Each row is a point on a landscape with many valleys, with its height.
From any point a ball takes the steepest step (drop divided by distance) to one of its 2 nearest points. It stops when none of these is lower. Distance is the straight distance between rows; heights are no part of it.
q205: [174 164 164  93  80 141 172  79 143  81 153 177 147 108 169  56 117 148
 138 144 136 126  86  93 106 135 127 119 118 132 112 128  77 111 118 167
 106 141 106 113 129 133 147  81 116 119 143  83 151 118 118 111 149 146
 157]  height 0.45
q891: [117  81 149 145 130 104 128 125 151  97 165  80  78 142 125 181 128  95
 137 142 155 149 107 131 161  94 134 159 130 137 140  97 101 113 168 108
  99 123 108 117 109 137  88 135 102 105  95  76 134 138 140 101 109 178
  95]  height 3.48
q223: [116 103  81 134 114 132 137  71 151  87  99 184 153 102  79 126 145 140
 121 135 154 147 136 133 114 118 157  79 127 113  79 114 119 116  95 104
 115 128 125 152 148  87 151 101 174 142 135 150 121 154 127 133 145  88
 154]  height 6.28
q329: [146 131 141 153 127  89 120 166 139  96 171  92 132 153 142 146 117 111
 128 149 118 102  86 165 142 127 137 148 129 200 178 101  72 128 154 122
 143  57 142 129 109 108  73 179  91 108 119 113 109 154 116 139 133 162
  57]  height 2.94
q230: [120 178 128 123 147 128 145 107 219  66 150  89  94 146 143  92 117 153
 105 122 107 151 113 105  88 105 147 171 142 117 187  78 118 100 167 120
  59 129  97 150  88 119  95 143 152  78 184 100 134 122 159 152 129 168
 126]  height 5.64
q265: [131  64 126 145 121 104  91 145 124 182 158 196 181 109 152  93 132  76
 166 166  82 108 159 112 114 101  75 149 123 126 141 124 112 120 156 143
 128 174  98 172 153 126 106 142  68 158 116  79 137 131 199 108 139 156
  76]  height 4.67
q246: [151 122 158  97 125 139 103 167  86 168 117 114 123 156 150 119 150  67
 113 142 133 112 129  88 173 149  70 148  91 103 109 178 195 143 109 149
 111 186 138 119 175 138 193 127 126 140  87 106 137 108 134 108 120 145
 148]  height 4.04
q459: [149 157 118  96 110 136  73 150 119 134  58 112  93  93 108 197  89 156
  65 120 196 154 153 139 153 144 115  89 179 111 118 129 102  90 120 149
 146 178 141  67 144 164 175 116 152  95  94 156 180 118  41  63 109 104
 189]  height 3.31
q927: [ 68  76 112 168 104 148 155 117 156 122 150 125 121 131 138 101 129 127
 159 153  72 120 159 130 102  82 164 140 106 131 130 112 155 157 129  70
  97 112 100 181 117 135  64 136 119 183 152  77 138 151 200 185 140 126
 122]  height 2.39
q857: [166 127 190 112  74 136 186 181 141  85 205  14  95 159 147 169 131  69
 115 147 151 104  89 147 137 128 122 158 105 168 134 117 149 139 145  79
 106 105  96 122 118 130  95 174  98 138  86  49 176 111 149 157 142 157
 138]  height 5.30
q252: [150  88 139 159 150  89 131 141 139 127 157 112  94 140 119 173 137  92
 149 137 114 149 132 143 159 120 110 153 117 155 178 122  66 119 152 163
 175  97 130 101 117 114 102 150  69 101 113  81  95 150 142 109 100 175
  71]  height 3.22
q720: [145 145 156  88 123 169 136 119  90 138  96 131 114 154 169  95 128 129
 112 130 120 114 120  96 150 147  75 160 101 101 115 189 158 146 109 196
 121 184 130  92 169 147 179  89 125 113 127 116 122  96 120 107 115 146
 145]  height 4.22
q131: [167 111 128 111  91 117 145 196 186 127 152  64  78 134 114 163 168  91
 117 128 165 179 109 172 130 124 146 109 139 129 120  97 130 104 121 101
 113 128  86 154 153 137 146 162 134 127  98 111 144  93 117 147  84 108
 119]  height 3.11
q860: [129 157 141 106  90 159 135 170 126 153  88  95 108 113 102 174 111 138
  91 100 150 138  67 164 133 158 132  93 127  94  86 155 147 130  85 114
 119 121 136  97 150 144 150 122 156 163 127 209 183 115  65 118 128  79
 183]  height 2.25
q349: [153 174 186 144  97 117 126 171 112  87 213 104 179 162 162 110 109 112
 139 157 137  51  63 134 117 141 142 150 119 191 139 102 112 162 139  81
 114  79 138 120 101 117  72 177 100 131 103 116 156 141  93 130 170 148
  80]  height 2.64
q458: [167 160 116 112 136 116  89 144 152 127 145 171 153 141 123 108 123 106
 116 151 148 139 114 115 155 136 101 143 140 120 152 123 105 127 117 172
 133 129 144 151 146 104 162 144 123  86 101 120 109 115 101  97 105 153
  79]  height 0.67
q31: [102 150 110 114  96 144 122 155 151  78  97  50 112 153 107 164 102 134
  47 116 171 117  98 176 131 136 135 108 136 152 126  61 167 125 130  58
  87  97 115 141 115 107 131 144 171 120 111 121 159 131  91 168 153 111
 137]  height 6.08
q611: [133 181 194  91 148 141 127  86 160 101 171  94  87 135 167 118  83 160
 125 136 145 136  86  84 130 102 124 182 150 102 131 131  79 111 149 168
  51 203 100  99 130 176 136 139 112  81 138 132 170  99 138  70 108 162
 134]  height 4.16
q846: [128 102 114 104 122 128 116 175 171 136 109  42  52 124  89 191 143 113
 111 101 171 181 163 169 143 116 119 115 159  88 124 105 151  96 133 102
  99 173  79 133 145 162 158 149 141 102  88 118 159  87 123 124  69 116
 138]  height 3.39
q933: [145 130  75 150 183  80 102 115 109 143  81 191 145 103  95 159 138 123
 149 102 183 168 176 128 141 154 151 117 199 122 112 103 111  91 148 117
 193 160 157 124 149 107 142 115 129 112 103 207  72 118  67  82  96 130
 135]  height 2.83
q622: [118 107  83 156 144 102 113 145 184 132 140 182 125 106 102 132 127 147
 183 130 143 193 149 146 116 113 191 128 185 147 139  73  58  85 159  93
 156 133 126 159 152 118  97 138 137 123 121 154  91 125  98 106  86 135
  78]  height 0.79
q77: [ 48 132 161 133 111 161 130 141 122 128 106  57 106 131 125 165  73 189
 100 105  99 118  65 187 104 129 174 132 126 146 108 125 127 135 125  63
 116 111 130  82 135 159  97 133 145 152 150 204 171 148 101 141 128  89
 119]  height 3.27
q160: [101 152 181 115  87 181 187 124 119 116 117  69 103 122 142 128  92 180
 113  89  74 117  53 168  88 146 151 130  92 125 100 159 121 123  96 123
 124 101 118  68 132 167 111  99 133 156 174 151 176 134 119 150 133 100
 171]  height 3.56
q434: [116 131 161 128 137 144 153 114 147 143 168 116  87 143 162  74 133 131
 150 112  67 133 134 107 113 114 110 170 110 102 170 147 119 137 126 167
 117 131 103 123 117 158 111 119 106 106 170  70 124 126 182 157 109 163
 122]  height 4.23
q104: [ 90  81  74 113 182 130 157  39  97 127 102 150 138 126  97 134 149 152
 145 119  95 139 220  87 112 113 122  88 114 117 114 169 176 149 117 126
 144 150 161 128 106 108 173  74 178 177 137 137 119 145 194 151 160  95
 181]  height 2.80
q578: [166 115 130 116 144 115 115 205  81 181 102 104 113 141 121 154 183  52
 124 114 139 124 145 114 184 164  89 120 113 107 126 167 193 139 110 130
 146 143 136 152 161 124 172 155 120 146  86 146 117 108 131 130 114 116
 142]  height 3.85
q580: [101 122  92 136 119 128 115 123 132  91 105 129 130 138  80 157 138 125
  95 123 172 116 114 149 157 118 156  90 130 126  87  94 163 151 112  58
  99 106 132 178 128 100 134 127 179 148  95 152 125 142 102 138 153  94
 133]  height 6.18
q998: [181 150 146  94  83 112 127 148 160  84 137  94 117 127 123 160 116 110
  80 124 182 156  83 139 147 146 117 104 145 146 130 117  77  85 139 171
 143 120 127  77 115 136 160 110 142  96 111  86 164 114  71 106 132 136
 161]  height 3.12
q693: [114 119 122 117 109 161 127 109 112 142 121 182 174 115 139  59 124 123
 128 143  86  98 138  99 120 132 109 122  99 111  98 163 162 153  84 135
 121 155 127 164 156 123 146 105 135 173 133 104 143 140 160 146 157 110
 168]  height 1.65
q234: [ 82 105  97 154 147 124 103  70 180  88 129 161 129 113 115 138 103 180
 142 137 145 167 123 140 109  91 191 136 166 166 133  87  42  91 169  99
 132 120 139 107 114 125  88 112 161 109 152 129 102 161 115 108 119 147
 109]  height 1.36
q686: [ 71  97 105 160  89 147 160 124 185 105 136 141 107 128 120 119 120 163
 162 158 104 148 116 150  94  81 193 130 128 132 113  83 130 135 130  38
  68 115  93 196 148 122  94 154 140 172 144 155 129 135 162 162 119 106
  85]  height 2.71
q240: [197 108 108 127  75 107 155 183 182  84 152  96 109 123 102 145 179  73
 103 153 171 149 113 156 135 131 138  78 121 166 140  97 103 107 117 128
 139  79 108 169 133  98 135 166 135 131 110  77 120 132 131 176 126 128
 123]  height 2.78
q352: [128 156 173  96 134 130  92 131 179  99 181  61  97 138 143 152  76 147
 112 142 155 153  80 126 137  98 129 169 159 120 132 100 108 112 161 112
  52 169 106 114 125 168 127 164 132  90 101 128 191  96 122  72 112 147
 117]  height 3.96
q149: [122 171 179 125 100 153 106 153 130 117 184 140 165 141 164  78  94 158
 140 149 101  89  50 126 106 138 146 156 114 145 125 126 134 154 106 103
  97  99 129 140 127 149 103 151 124 134 125 148 155 120 107 114 141 119
  87]  height 2.33
q101: [149 114 115 155 150 105 150 100 165 117 150 158 116 114 142 126 137 121
 151 114  98 175 151 146 106 121 116 143 140 148 185 121  50 108 142 188
 193  94 133  85 111 109 117 108  86  93 153  71  89 150 145 126 106 177
  99]  height 2.99
q99: [178 102 131 107 106 130 146 134 127 113  98 110 105 116 119 158 161  89
  92 119 158 164 121 136 145 150  95 108 108 109 116 148 125 100 123 174
 152 129 123  83 141 125 177  93 133 106 119  83 134 123 122 131 116 137
 170]  height 2.77
q886: [123 145  99 104 118 141 165 163 151 133  76  47  80 137  64 167 134 140
  77  65 136 169 159 171 114 152 123  67 132 100 135 109 188 136 107 103
 146 112 129 142 108 132 168 131 179 132 131 146 137 110 117 184 117  75
 155]  height 3.84
q286: [133 155 154 118 138 118  72 116 114 134 172 179 162 161 144  90 105 123
 130 162 142  81 105  83 157 116  96 170 126 113 137 142 127 155 120 167
 104 147 136 143 136 121 137 130  95  99 103 116 125 120 113  76 133 151
  87]  height 1.16
q494: [152  81 125 164  96 139 164 143 131 181 131 177 143  63 164 109 145 131
 175 143  50 166 106 159  82 139 137 117 117 146 128 139  74 108 123 157
 176  89 121  92 137 152  91 118  82 166 159 134 128 131 136 138 114 129
 103]  height 0.98
q814: [ 77 135 141 158 137 113 118  82 147  69 149 122 133 144 159 103 103 180
 136 128 114 114 100 152  91 111 184 148 148 171 138  86  66 117 160  85
  94 100 111 105  98 126  61 124 146 104 170 120 122 168 123 146 135 151
  98]  height 1.80
q371: [137 152 204 132 137 109 149  69 144  96 205 142 112 105 179 100 111 143
 171 154 145 126  88  77 106  89 164 163 141 123 110 119  58 125 162 127
  57 177 100 106 114 167  86 135  89 101 140 117 161 132 150  75 134 170
 127]  height 4.36
q403: [ 88  88 126 125 167 149 109 106 110 150 113 129 113 123 103 142 143 129
 138 142 156 142 148  99 148 105 123 155 117  87  97 140 166 116 136 109
  75 186 115 140 155 142 154 137 147 115 113 155 125 119 168 102 116 131
 130]  height 1.75
q319: [134 109 140 124 142 114  94 111 101 158 116 174 144 118 124 129 145 113
 147 170 185 146 135  90 132 113 113 156 117 112  98 149 143  81 139 127
  75 216 122 115 189 134 184 125 129 107  96 167 121 106 120  67 112 153
 106]  height 1.32
q940: [144 120 116 129 140 132 130 116 105 158  80 152 124  95 140 162 133 134
 123 122 139 165 119 135 139 146 123 132 140 123 111 158 107 112 137 175
 179 129 156  56 136 139 147  98 112 119 133 162 111 123  84  99 103 138
 144]  height 2.36
q438: [ 99  87 113 131 120 138 137 115 135 123 143 146 162 114 144  68 136  87
 141 153  87 112 166  92 135 114 119 125 109 114 113 137 160 149 110 123
 115 151 106 180 135 113 106 117 115 179 133  39 152 162 202 170 156 144
 190]  height 2.02
q369: [154 112  88 156 155 114 132  90 115 164  97 184 147  82 149 156 149 122
 147 126 109 156 159 151 113 139 126 133 148 141 144 148  94 131 148 196
 217  89 165  62 123 108 127  93  78 123 149 143  81 144 106 110 114 151
 129]  height 2.68
q390: [110 133 119 117 146 135 169  85 150 114 130 110  94 147 120  89 135 133
 130  87  99 142 181  99 109 119 104 136 105 104 174 145 136 126 142 171
 135 119 126 129  84 114 124  87 130 103 186  47 110 130 185 173 138 158
 168]  height 4.05
q573: [ 59 113 120 123 177 143 109 133 145 158 133  65  82 165 105 131 118 144
 138 117 105 146 186 114 136  89 127 154 122  98 161 134 206 165 154  94
  97 142 136 169  99 145 112 157 148 124 135 131 113 113 187 165 104 130
  98]  height 1.70
q800: [133 100  92 164 171  72  88 127  64 152  90 172 155 101 103 203 166  94
 160 125 172 116 148 130 186 141 139 111 154 135 108 112 150 121 160 109
 150 120 145 137 132  95 117 111 106 145  77 196  85 125  92  60 129 109
 124]  height 3.13
q768: [104 145  97 109 164 157 166  42 136 133  84 147 124 117  89 131  98 218
 133 102 120 166 190 122  69 131 137  99 137 111 107 157 128 116 123 160
 182 128 180  94  99 122 164  86 173 124 179 172 100 135 144 155 117 114
 137]  height 4.06
q166: [139 168 147 128 111 103 139  77 128  94 176 189 157 127 183  74 122 142
 148 123 119  67 116 125 108 122 131 132 127 151 144 118  62 137 123 152
 127 110 107 122  95 105  86 103  88  93 153  73 127 162 118 121 173 159
 132]  height 1.11
q321: [147 143 102 111  96 146 180 144 159 132  93 119 119 131  87 107 155 132
  99  98 102 170 140 143  95 157 125  84 103 101 126 130 159 133  83 147
 158  92 135 153 134 114 174 112 173 140 165 114 121 111 134 190 122  90
 163]  height 3.60
q944: [106 129  97 137 143 147 144 140 161 176 131 162 138 121 113  80 124 170
 177 114  59 157 187 143  69 133 136 131 129 105 150 137 136 142 123 131
 156 114 144 173 125 140 120 137 129 125 162 156 103 109 161 164  92 120
  74]  height 1.15
q435: [162 188 136 112 110 125 130 138 204  77 190 106 123 167 160  79 119 119
 102 150 111 117  94 101 116 125 124 168 136 131 166  67 143 125 137 114
  56 108 102 184 100  95 117 172 141  95 149  75 136 117 147 154 147 162
 130]  height 5.53
q250: [167 145 130 138 149  91  94 210 103 185 105 116 113 124 106 208 128  95
 148 116 172 141 122 150 193 166 121 131 161 133 159 122 109 115 165 143
 177 108 157 119 133 126 108 176  89 116  97 200 106 115  78  85  84 134
 106]  height 0.94
q884: [144 104 127 131 121  84  92 152 169 126 172 172 126 112 116 136 116 119
 160 165 176 191 100 114 140 101 176 130 173 162 120  76  47  84 174 101
 120 150 141 128 151 134 117 144 136 121  90 141 128 112  75  63 107 133
  90]  height 0.12
q326: [ 83 164 113 118 146 153 135  37 133  62  96 130 140 149 100 100  97 183
  90 107 154  89 146 102 117 118 139 130 120 112 129 110 142 116 130 118
  82 132 132 143  75  91 128 102 179 100 180 114 125 154 145 156 182 121
 183]  height 5.83
q497: [189 153 123 138 117 114 116 201 121 179 117 149 151 113 116 154 137  91
 144 137 178 128  89 152 166 168 139  99 148 144 148 130 103 132 128 136
 153  57 154 143 138 104  98 170 107 159 122 206 121 119  67 123 114 117
 125]  height 1.44
q157: [ 88 167 113  97 155 150 119  89  92  85  84  92 129 155 102 132 102 154
  59  83 139  89 141 114 160 139 102 112 121 123 145 118 192 151 116 120
 118 119 152 133  66 111 155 105 184 107 127 104 130 143 133 153 182 108
 184]  height 5.92
q667: [226 174 116 103 116  98 106 175 162 128 128 138 142 141 108 130 165  83
  87 140 188 148 118 126 151 161  96  91 145 124 151 125  96 120 106 195
 164 134 145 137 160 104 190 156 134  86 104 131 107 110  75 127  92 140
 117]  height 1.24
q853: [211 137 159 105  85  97 160 149 184  67 186  97 114 134 131 127 140  78
 112 143 160 175  91 125 125 134 118 113 126 159 145  95  64  93 140 164
 116 107 114 122 116 120 159 144 124 102 112  52 151 117 129 122 126 153
 137]  height 3.14
q583: [ 57 149 146 135 191 117 100 105  95 137 146  66  96 190 138 105 104 134
 118  85  87  89 182 102 157 106 105 151 120 115 171 149 183 183 143 134
 118 138 135 133  69 133 100 136 136 112 150  81 120 143 177 180 144 149
 142]  height 1.30
q561: [ 97 144 104 155 154 129 124 143 133 172 105 134 141 124 116 138 112 174
 149 107  87 147 139 176 106 144 167 118 141 135 151 129 116 148 139 123
 188  73 170 114 107 136  90 134 130 127 167 189  95 138 101 145 104 116
  83]  height 0.87
q175: [148  94 153 151 103 106 110 166 133 145 203 152 163 129 153 101 122  82
 163 174  85  85 128 113 135 106 103 148 125 151 155 113 102 147 138 132
 129 113 101 181 125 130  79 179  59 147 102  64 133 134 184 127 142 153
  69]  height 4.54
q207: [151 159 136 123 118 144 113 173  97 176  94 144 152 119 128 155 128 107
 119 126 166 107  67 134 158 168 126 108 119 113 109 155 152 154 101 129
 129  84 161 116 135 125 129 138 128 163 120 212 150 116  64 109 130 104
 148]  height 1.85
q231: [123 144 117 111 107 145 133 153 155 148  87 113  94 107  86 164  95 172
 103 100 138 181 111 169 121 137 172 107 167 122 101 120  85  90 120 101
 150 155 135  98 160 156 134 130 174 139 141 201 156 116  61 124 105  82
 170]  height 2.67
q946: [120 110 170 163 124 119 117 158 122 156 183 132 122 127 171  98 126 119
 173 142  58 126 108 138 105 107 123 160 116 134 161 127  98 139 131 144
 132  99 100 136 125 164  78 153  81 128 137  91 121 127 174 133 108 145
  58]  height 4.40
q2: [182 151 176 114  70 142 166 192 117 100 204  75 141 146 142  98 133  71
 125 150 128  61  97 106 150 147 106 139  92 176 140 143 151 158 104 117
 143  96 125 143 127 107 104 180  93 158  95  59 158 139 142 170 165 150
 158]  height 5.16
q526: [113 136 145 151 133 150 121  97  52 163 100 169 158 116 177 106 119 154
 140 126  90  68 114 116 123 129 121 139  99 124  97 192 148 169  95 175
 159 110 140  88 136 150 106  90 100 160 156 161 117 144 120 115 149 105
 143]  height 3.86
q615: [ 83 118 136 136  85 143 150 158 163 116 135 103 112 128 120 142 105 159
 131 134 113 149  66 180 108 115 195 126 128 148 107  97 118 127 122  48
 105  99 118 139 154 131 101 143 143 165 128 172 146 134 107 145 119  99
  96]  height 3.00
q669: [121  74 109 145 155  94  88 143  73 179 126 189 180 114 144 125 153  69
 158 158 107  97 171 106 153 123  91 136 113 126 128 142 156 134 133 132
 142 158 140 165 165 110 130 122  90 153  90 111 111 132 163  91 151 131
 109]  height 4.80
q400: [102 130  82 160 184 113 106  84  57 159  82 164 177 115 119 176 130 161
 140 106 100  91 146 143 140 123 148 102 142 136 124 152 159 187 128 128
 176  77 170 112  83 117 113 106 141 158 144 214 103 147 113  98 158  78
 133]  height 3.49
q484: [105 164 187 141  97 171 162  94  77 139 135 131 132 123 181  78 101 182
 142 103  76  57  74 128 100 132 149 136  84 127  93 179 116 159  85 143
 136 113 106  80 131 169  90  96 115 150 169 149 141 144 119 147 147 112
 153]  height 3.80
q612: [176 136  84 110 128 135 153 123 123 143  72 172 161 124 133  89 169  93
 100 122 109 140 184 114 115 162  85  87 115 104 137 160 148 145  94 188
 186 123 153 146 153 102 192  91 147 144 145  90 105 119 154 169 143 119
 167]  height 3.33
q535: [127  72 118 151 144  92  93 112 127 138 141 195 150  98 118 138 146 103
 168 172 174 158 135 108 132  99 132 139 136 132 109 108 100  82 158 118
 110 168 121 127 162 109 132 113 106 114  92 142 110 122 119  60 114 153
  88]  height 0.82
q900: [103 157 143 166 109  98 130  84 114  76 167 162 177 146 184  80 118 167
 147 121  97  41 114 149  80 122 169 143 136 174 126  88  78 144 136  85
  98  95  99 134  97  97  47 123 132 103 169 100 138 174 116 154 175 147
 121]  height 1.51
q80: [162  79 128 146  73 127 149 130 125 157 128 216 183  64 140  93 138 116
 161 171 105 139  99 127  84 133 129  99 115 143  81 131  95  94 122 115
 130 142 117 110 163 133 129 110  95 187 120 164 157 126 118 104 142 119
 109]  height 0.23
q302: [136  72 138 164  86  96 130 150  87 166 126 181 162  86  98 137 160  78
 179 174 169 127 112 118 120 130 154  99 104 149  60 117 142  88 136  66
 103 162 111 125 175 127 118 117  94 187  84 202 145 119  85  69 146 109
 117]  height 0.97
q66: [ 98 141 148 138 113 160  93 132 116 148 164 172 180 138 158  58  96 161
 149 146  72  62 104 110 108 119 128 155 111 118 121 141 154 167  94 124
 107 124 113 175 138 143  96 146 117 150 137 128 148 135 160 133 148 109
 109]  height 2.03
q225: [157  94 125 133 140  94  98 163  86 144 151 141 170 135 139 121 142  35
 133 164 120  74 160  92 195 136  78 126 104 152 144 162 149 163 118 162
 164 132 151 162 158  90 130 150  78 160  78  69 122 159 166 122 162 147
 135]  height 4.92
q94: [102 143 124 136 150 145 130 148  91 155  87  77 118 143 125 164 119 143
  99  89  93 110 129 166 140 154 124 112 114 137 156 151 162 167 132 122
 165  57 169  99  71 138 105 128 141 138 147 161 119 148 118 166 140 107
 122]  height 0.29
q919: [180 148 151  96  49 168 159 105 146 104 137 186 175 117 147  34 120 130
 114 154 111 100  96  78  90 146 109 102 104 112  91 142 134 133  84 144
 101 152  97 149 159 124 163 100 140 170 136  85 168 116 140 144 159 118
 173]  height 1.13
q294: [ 78  91 138 136 170 147 146  70  63 142 105  98  98 128 116 146 130 155
 136  92  87 115 170 115 136 115 121 122  95 116 104 178 175 155 127 131
 148 133 140  76  85 154 132  91 141 152 143 129 120 150 175 144 144  99
 165]  height 2.47
q790: [175 134  96 118 156  90  87 127 130 119  89 149 139 135  81 130 188 104
  98 111 213 156 148 123 135 149 116  81 166  88 103 113 152 109  98 120
 120 196 120 164 158 113 193 120 166 105  93 150  99 121  81 116 100 104
 148]  height 2.18
q608: [ 93 122 133 120 187 140  93  88  27 148  63 143 124 116 137 180 123 165
 120 122 145 108 155  91 161 124  91 158 127 108  99 179 167 133 133 153
 139 186 144  66 127 158 178 109 123 117 115 180 103 130 133  68 126 118
 133]  height 4.74
q241: [176 147  98 104 127 102  90 158 151 102 111 101 123 140  78 172 169  89
  67 112 210 134 126 142 168 146 107  78 150 119 136  98 134 121 113 141
 140 126 133 155 125 103 173 154 157  83  84 112 108 131  89 134 116 119
 136]  height 1.74
q466: [113 177 125  96 107 150 127 128 117  67  92  52 124 157 110 123  83 155
  40  82 154  77 101 143 121 158 103 124 122 133 151  70 175 108 128 102
  89 110 125 131  89  93 150 128 174  85 145  90 155 130  95 166 181 122
 182]  height 6.00
q127: [109 185 176  79 133 185 135  87  87 116  95 107  93 144 176 111  85 206
 118 119 143  96 111 108 147 132  95 163 140 107 112 176 105 135 113 207
 114 199 109  61 141 173 153  97 115  91 153 148 125 109 107  93 116 135
 136]  height 4.41
q178: [141 100  76 142 110 116 136 173 157 122 133 132 119 137 104 129 176  70
 136 144 145 130 168 145 151 117 145 100 136 135 137 102 146 140 111  91
 123 104 112 227 142  93 125 162 127 154 101  94  94 127 154 177 123 115
 101]  height 2.41
q29: [ 99  98  86 170 163  97 101 127  62 151  98 145 157 115 113 197 162 111
 160 124 127  86 146 147 176 117 154 107 129 147 115 120 163 173 146  95
 156  77 152 158 103 111  85 117 124 173 103 179  96 144 125  95 154  85
 115]  height 3.32
q61: [ 73 165 128 134 162 135 148  63 162  83 122  82  94 158 129  93 112 182
 104  98 121  91 163  99  84 102 148 148 125 113 164 100 138 116 174 106
  67 136 113 130  63 111  85 118 154  88 214 118 133 154 163 187 159 152
 149]  height 5.74
q835: [ 90 127 101 131 160 124 143 134 106 117 124  70 121 172 122 130 135 113
 116 104  81 103 182 144 151 133 115 115 104 160 165 141 175 168 131 111
 161  74 164 151  67 110 110 131 147 150 138  86 109 151 165 205 160 116
 139]  height 0.84
q603: [ 80 145 140 124 185 167 118  79  86 157  91 128 105 135 140 130  95 203
 148 124 127 135 170 102 110 116  98 175 137  95 121 173 125 122 132 192
 140 192 142  71 134 175 165 125 129  88 161 171  94 113 153 106  84 145
 100]  height 4.58
q507: [158 134  68 136 185  89 106 107 107 134  83 207 173 122 104 121 171 109
 130 116 171 142 193 116 129 146 115 105 171  91 123 124 145 126 111 127
 154 171 143 172 159  95 184 111 152 108 100 171  78 114 115 102 119 122
 123]  height 2.52
q119: [133 102  58 119 169 110 166  93  82 166  81 176 165 112 132 125 170 114
 136 117  72 137 214 110 114 146 100  79 120 117 128 175 184 162 108 146
 188 139 164 127 134 111 182  74 153 189 134 148 116 133 161 153 161  97
 182]  height 3.06
q623: [108 126 101 126 133 135 139 172 184 131 139  91  96 159 117 126 137 116
 129 129 119 153 154 157 133 112 149 142 128 137 172  94 162 143 139  80
 111  92 113 192 119 113 116 174 136 122 128 110  94 108 156 185 100 129
  75]  height 2.09
q737: [145 102 126 121 135 115 125 199 102 169  91  76  80 126  99 192 170  81
 127  88 160 160 154 151 161 160 106 123 136  95 108 141 179 104 125 105
 127 169 107 129 154 151 158 142 120 127  83 165 131  90 105 112  84 103
 136]  height 3.64
q285: [165 141 139 124 111 134 116 170 110 129 157 131 162 141 139 109 134  78
 118 149 119  68 110 116 171 151 101 129 101 146 143 158 140 156 103 153
 155  84 150 154 128 105 118 150  98 141 111  97 130 147 131 146 160 135
 136]  height 5.04
q670: [ 86  68 136 139 145 161 151 103  94 163 117 125 104 109 124 128 144 142
 159 131  91 145 145 117 110 115 128 152  87 104  97 168 153 116 120 125
 115 156 123  99 151 167 138 113 124 145 144 143 122 131 173 131 109 123
 135]  height 2.13
q251: [171 151 161 116  79 128 165 159 197  75 202  56 102 151 166 129 128  96
 106 155 133 148  84 133 104 119 135 159 129 152 139  73 149 124 144  81
  63 105  88 167 114 121 113 178 130 128 124  63 160 100 157 158 137 148
 131]  height 5.42
q983: [115 128 117 105 141 160 181  74 158 120  93 106  95 124 100 119 115 178
 122  85 119 181 180 120  78 136 113 115 113 102 145 151 135 104 139 174
 162 126 141  91  92 135 159  81 161  99 179 102 113 116 161 164 106 144
 156]  height 3.87
q311: [119  86 177 126 107 127 129 131 127 119 172  96 106 111 141 167 111 128
 153 149 147 149  81 133 134 109 146 153 123 139  95 126 102  97 151 116
 100 148 115  77 134 176 110 124 108 119  96 121 165 118 116  73 106 138
 124]  height 3.71
q544: [112  85 106 172 142 137 151 122 123 188 128 189 138  79 141 102 140 157
 194 130  55 171 173 142  58 124 124 142 126 130 133 143  95 106 134 162
 180 141 121 102 147 153 118 115  87 138 166 146 101 112 163 128  90 145
  79]  height 0.64
q892: [153 163 129  84 107 134  89 156 146 140 108 141 119 114 115 149  93 165
  93 133 189 167 103 128 136 129 146 118 177 130  97 131  76  84 129 140
 137 193 143  94 168 165 170 132 174 112 111 187 163  90  36  79 101  98
 153]  height 3.02
q563: [ 77 141 119 141 173 136  84  76  79 126 115 163 170 137 132 118 111 179
 126 120 116  74 139 122 141 113 136 141 121 119 119 161 148 165 111 141
 138 116 155 128 109 126 119 107 145 116 141 159 103 149 131 111 155 102
 116]  height 3.67

For each start below, name the point where the ball stops.
q484: q205
q886: q884
q329: q205
q326: q983
q285: q983
q526: q458
q892: q250
q768: q884
q459: q250
q178: q94

Call two points neighbours if one is among the 2 nearest of the other. Go from one point of each pair to the other, from neighbour to neighbour, staying as low as possible. Name the highest point that can't be avoided.
q884 / q94: q944
q544 / q205: q814
q983 / q458: q768
q940 / q240: q853
q884 / q80: q302
q250 / q458: q800
q544 / q80: q494
